A landscape with many peaks, sampled at points; each row gives a point and its height.
From any point a climber steps to the highest of the 2 points nearest to it. It stops when none of these is higher. Distance is the straight distance between rows; heights are no part of it.
q6 (h 494): [128 109 152 137 139  42 147 152  59 133 157 138  76 146 126 155 131 161
  84 142  97 107  48 128]
q437 (h 336): [132 129 129 130 127 107 118 101 107 108 124 145 135 166 156 162  88 184
 106 157 125 154 113 171]
q903 (h 318): [177 157 118 118 123 113 111  88 147 132 132 120 166 166 187 154 108 192
  94 150 109 148 127 179]
q824 (h 761): [115 152 100 138 129 164 145 156 153 131 124 135 182 105 105 113 156 122
 121 156 156 112 146 146]
q237 (h 597): [127 150 104  78 108 104  96 105 218 152 124 140 115  91 218 123 145 153
  91  41 113 128 172 151]
q914 (h 152): [128 122 101 120 115 155 110 115 100 148 154 100 168 128 137 124 153 147
 119 138 186 123  95 152]
q409 (h 284): [170 168 119 120 108 141 124  89 184 103 112 146 166 136 183 104  47 155
 120 144 122 147 169 171]
q788 (h 173): [137  93 127 109 142 193 119 138  84 142 128 128  84 117 111 121 168  87
 186 127 123 130 128  96]
q542 (h 44): [159 194 153 110 100 133  83 108 183 150 113 174 133 126 206 125 100 193
  79 106 133 142 145 172]
q257 (h 115): [101  86 166 133 116 129 127 167 126 112 140 135  93 155 130 176 105  89
 126 112 124 125 111 103]
q101 (h 465): [100  90  99 114  99 130 107 145 161 138 134 146 114 115 142 145 164 104
 108 115 128 123 121 123]
q75 (h 363): [134 127 132 105 134  87 101 141 132 138 140 124 105 175 183 135 111 193
  88 107 144 164  91 183]
q135 (h 157): [ 89 123 128 120 157 179 129 114 129 100 120  93 141 109  81 108 172  40
 193 125 126  61 174 127]
q779 (h 524): [121 145 111 111  93 120 109 129 200 131 140 139 119  87 157 125 148 116
  83  76 130 126 148 127]
q808 (h 205): [124 117 140 108  92 163  93 114  82 123 113 128 104  93 103 129 167  89
 156 133 138 125 136 125]
q334 (h 285): [145 172 142 120 121 117 115  92 152 119 130 146 123 127 139  91 131 188
  74 119 140 144 128 129]
q710 (h 352): [146 102 133 159 118 139 153 140 140 159  91 132 161 144 103 133 129  99
 141 172 135 146 169 109]
q161 (h 50): [141 174 174 141  81 108 106 129 174 131  96 200 112 127 165 132  86 172
  78 121 122 170 149 140]
q371 (h 451): [154 133 123  99 108 117 131 128 155 140 158 143 118 104 170 153 169 147
  57  78 112 140  95 131]
q198 (h 397): [164 136 130 129 142  99 117 116 116 155 169 100 130 178 165 119 155 194
  78 130 127 138  69 158]
q318 (h 530): [115 140 171 182  94 158 180 159 130  54  97 152 152 113  76  90  60  74
 188 149 124 128 159 117]
q780 (h 76): [133 155 134 155 101 127 131 186 158 119  94 126 129 109 102 121  75 110
 153 156 104 155 136 101]
q115 (h 442): [171 146  93 100 173 118 133 111 135 133 169  87 153 150 149 128 158 185
 100 108 135 137 100 140]
q650 (h 389): [155  99 128 114 108 112 136 123 104 159 169 131 102 116 142 142 187 128
  79 108 130 123  71 116]
q536 (h 452): [106 130 129 105  91 138  91 124 157 158  98 147 148 125 146 127 142 136
 116 138 161 136 148 147]
q997 (h 300): [170 138 105  91 124 156 125  89 156 118 116 131 197 139 177 131 109 162
 134 150 131 150 162 172]
q734 (h 476): [108 100 139 104  85 171  99 120 170 144 107 120 149 138 151 120 136  80
 142 103 167 129 174 133]
q74 (h 462): [102  72 126 114 144 151 127  90 123  90 132 114 141 145 135 153 155  73
 162 142  97  78 184 129]
q131 (h 351): [160 198 105 168 145 107 136 118 147 107 132 122 182 146  94  85  80 196
 123 148 169 149 121 150]
q967 (h 666): [131 159  97  88 123 129  97  90 179 155 101 118 135 108 180 118 164 169
 100  90 116 152 166 172]
q281 (h 661): [139 160 142 111 144 150 136 110 185 127 106  92 168 113 140 120 126 119
 103 122 114 116 177 123]
q954 (h 549): [124 167 143 153 125 102 111 163  94 111 137 117 136  98  82 145 127 130
 127 158 143 122 118 126]
q938 (h 374): [123  87 104  70 147 129 133 137 137 156 160  99 133 121 181 158 193 136
 116  56 136 126 115 137]
q935 (h 599): [104 136 161 144  94 170 140 120 152  67  90 122 143 118 100  81  83  57
 177 167 108 102 159 133]
q79 (h 320): [137 154 115 158 126 151 148 138 110 151 141 153 150 150 123 118 147 200
 105 166 127 142  41 129]
q912 (h 207): [ 92 131 112 139 187 153 124 169 102 122 124 109 111 118  79 144 171  76
 179 135 125  99 176 132]
q600 (h 493): [128 120 133 121 181 118 125 126 104 116 118  99 116 141  94 131 114 124
 155 161 110 126 159 104]
q85 (h 277): [107  99 104 118 200 145 127 152 105 142 152  82  97 127 126 137 197  94
 157 103 115  95 171 126]
q324 (h 250): [101  85 140 101 130 131 103 117 136  88 128 115  89 150 114 195 134  37
 182 108  80  98 132 103]
q936 (h 507): [142 152  96  68 169 116 130  97 194 130 146  98 169 125 176 105 145 187
  99  96 105 116 128 118]
q196 (h 267): [129 175 142 120 104 154 117  97 134 102 110 153 163 106 123  70 119 164
 114 167 150 128 144 148]
q990 (h 357): [134 123 138  64 110 144  97 121 158 148 133  99 162 101 176 144 183 133
 119  64 156 123 154 128]
q220 (h 593): [ 87 105  87 104 132 183 136 125 183 103 133 102 177 114 154 111 160  84
 151 114 115  77 169 145]
q514 (h 628): [106 104 151 173 130  46 153 158  46 128 150 147  55 127  94 149  86 134
 131 119 114 136  63  95]
q122 (h 783): [141 108 144 150 156  72 151 157  59 170 141 130  59 137  92 169 120 118
 126 100 148 145  82  94]
q809 (h 268): [139 175 155 153  96 131 120 108 182  96  86 154 144 129 144  65   8 140
 130 143 132 143 171 140]
q991 (h 384): [169 172 116 124 172 115 128 110 125 103 157  90 156 148 111 100 100 182
 118 142 141 147 115 117]
q689 (h 48): [112 119 185 185  80  73 115 153 104  92 119 153  76 128 112 138  90 132
 110 118 127 165 147 118]
q366 (h 604): [123 135 122 110 162  93 110 147  93 143 133 105  92 133 103 146 112 149
 123 107 150 161  79 128]
q524 (h 321): [115  97  95 107 135 114 105 121 106 120 135 120 104 108  97 179 133  66
 180 144 101  89 106 104]
q535 (h 328): [155 208 124 189 114 129 159 159 151 105 113 130 179 116  97  99  41 154
 138 143 146 166 120 150]
q955 (h 466): [121  78 127  83 168 137 139 132  92 165 154  99  71 148 170 136 183 136
  98  65 134 139  89 160]
q267 (h 102): [149 134 144 175 122 161 171 177 100 123 125 117 137 109  84 115  83  98
 169 152 123 142 118  80]
q575 (h 412): [139 135 148 150 172 102 143 120  55 140 118 132 106 146  96 123 131 167
 134 182 102 138 116 105]
q502 (h 422): [125 131 102 132 127 115 115 163  91 108 141 127 130  90  75 148 112  92
 175 169 127  98 104  99]
q56 (h 299): [130 166 134 203  81  91 146 176 110 105 139 141 164 116  98 132  53 168
 134 139 150 156  98 113]
q327 (h 312): [138 118 154 114 132  83 121  99 103 110 142 130  73 136 127 113 141 155
  72 109 127 148 126 126]
q280 (h 256): [135 186 115 177  89 111 126 108 174 112 109 179 140 131 136  69  42 181
 105 152 133 159 128 150]
q239 (h 411): [140 111 119 124 129  54 139 115 123 145 173 115 106 167 148 125 123 172
  73 133 117 118  38 130]
q60 (h 65): [102 101  65  90 149 141 139  86 132 127 150 103 142 116 142 165 132 116
 130 109 117 102 102 144]
q465 (h 372): [132  91 123 158  87 167 131 156 151 138  94 139 139 130  89 129 142  40
 185 149 133 130 170 110]
q964 (h 39): [153 174 122  98 117 116 106 121 214 175 129 145 161 149 232 156 131 194
  76  96 114 134 131 174]
q679 (h 578): [119 143 151 120 145 125 125 114 150 119  95 110 122 138 112 146  96 112
 123 121 122 149 172 118]
q653 (h 652): [140 184 122 147 127 117 119 162 116 125 129 160 174 112 103 137 151 173
 112 160 150 137 123 139]
q574 (h 717): [142 161  93 110 152 103 125  70 183 164 116 144 143 150 177 130 187 207
  78  86 116 162 141 169]
q803 (h 170): [117  82 130 160 132 126 123 151 111  95 141 140  43 141  96 132 133  66
 171 124  83 125 142  88]
q223 (h 206): [ 84  76 156 132 148 136 106 120  96  99 132 138  41 166  88 161 145  43
 190  86 108 102 122  93]
q94 (h 795): [150  95 147 130 172 155 146 134  14 174 151 142  74 138 131 166 153 120
 152 145 133 119  85 116]
q416 (h 346): [144 107 118 123 138 127 147 127  96 168 151 144 125 140 118 119 166 169
  99 149 139 119  65 102]
q890 (h 137): [148 106 116 152 158 178 160 148  83 150 143 126  94 120 106 113 125 108
 154 144 120 136 106  86]
q888 (h 95): [ 96 114 149 121 125  66 122 144 162 110 128 136 102 150 143 176  89 121
  94 116 112 132 112 120]
q846 (h 380): [ 99  58 110  92 142 183 128  84 136  95 154 105 120 134 144 126 179  51
 185  80 102  73 162 105]
q634 (h 584): [128  87 152 121 184 127 161 129  51 182 146 121  56 168 141 138 166 137
  97 113 116 124  76 142]
q913 (h 130): [129 122 138 109 146 169 152 135 149  88 106 125 190 109  80 106 156  50
 184 152 146  74 192 122]
q716 (h 673): [103 135  73 125 149 180 164 136 198 140 125 115 204 108 136 112 157 101
 127 111 151  99 173 159]
q721 (h 418): [111  84 140  85 102 166  93 131 152 141 144  86 126 113 160 139 178  81
 145  55 155 119 150 115]
q895 (h 536): [129  85 127 109 170 118 119 158  48 173 149 137  66 133 119 170 162  82
 185 131 128  91 106  98]
q251 (h 59): [130 166 158 152  86 116 116 145 152 112 105 159  87 105 125 132  81 140
 103 122 103 171 131 119]
q357 (h 176): [129 121  99  84 102 163  93 113  96 143 139 106 134  80 136 139 184 122
 136 128 146 120 111 149]
q417 (h 402): [138  90 132 173 105 163 164 145 115  96 113 152 148 120  62  93 123  21
 215 159 143  98 167 110]
q471 (h 456): [127 110 161 198 103 159 178 168  72  71 113 164 144 111  64  95  86  63
 232 171 121 103 146 106]
q926 (h 47): [128 136  70  78 134 144 141  84 171 143 112  76 199  89 143 157 129 107
 143 104 117 102 128 138]
q250 (h 667): [124 174 157 136 108 160 156 119 189 107  67 111 169 108 113  72  67  71
 146 156 124 108 163 145]
q450 (h 319): [106 111 133 118  91 110 118 133 108 138 128 168 145 131 117 118 116 172
 113 158 166 128  72 102]
q44 (h 334): [149 109 166 144 122 106 132 149 114 161  99 129 159 164 119 130  98 153
 133 161 148 168 134  93]
q921 (h 763): [140 198 135 139 138 146 154 113 196 136  76 112 164 117 119 115  82 125
 106 155  95 139 151 134]
q771 (h 317): [139 129 172 169  72 103 123 141 126 130 119 173 174 156 151 125  78 188
 112 173 137 157 123 119]
q578 (h 252): [126 146 155 182  83 138 135 138 117 111 116 146 174 123 100  54 100 147
 136 177 165 126 150 124]
q700 (h 81): [115 115  85 103 148  93 133 112 163 121 143 122 128 138 148 180 103 130
  97 108 118 133 110 139]
q351 (h 138): [115  66 132 165 123  88 138 154 105 126 158 134  63 142 116 162 138  77
 115 124  99 105 113  97]
q116 (h 358): [163 140 156 145 178  90 134 108  56 142 156 102  86 148 109 117 161 167
  98 139 123 135 112 127]
q664 (h 239): [ 94 127 172 186 102 140 142 121  62 113 110 144 121 124  82  69 111 148
 136 162 149 134 133  98]
q376 (h 383): [133  97 112 117 207 107 133 161  75 178 156 126  92 144 121 149 195 125
 148 149 110  92 140 107]
q583 (h 301): [103 110 128 200  93 102 149 147  80 117 148 161 125 128 100 123  84 160
 124 146 159 144  78 113]
q222 (h 226): [107 124 156 142 101 157 120 113  86 135 110 149  94 115 104  95 149 142
 109 142 140 151 122 120]
q422 (h 585): [114 136  83  69 163  93 109  88 162 143 129  83 131 109 181 122 180 175
 110  64  99 131 151 150]
q259 (h 527): [111 102 102 118 117 169 136 109 163  83 120 138 145 128 129 119 114  75
 157 146 114 113 167 141]
q594 (h 509): [102 143  91 104 170 112 112 123 120 161 120 106 102 119 116 151 164 141
 109  94 144 148 115 152]

For each start below, name the point where the climber stops.
q334 -> q921
q44 -> q921
q60 -> q824

Call two points neighbours if one is among the 2 nearest of the other. Go from one point of each pair to the other, from neighbour to neighbour, staying as high as possible. Name the lowest point that can't be avoided.
q122, q574 -> q198
q94, q115 -> q990
q734, q574 -> q536
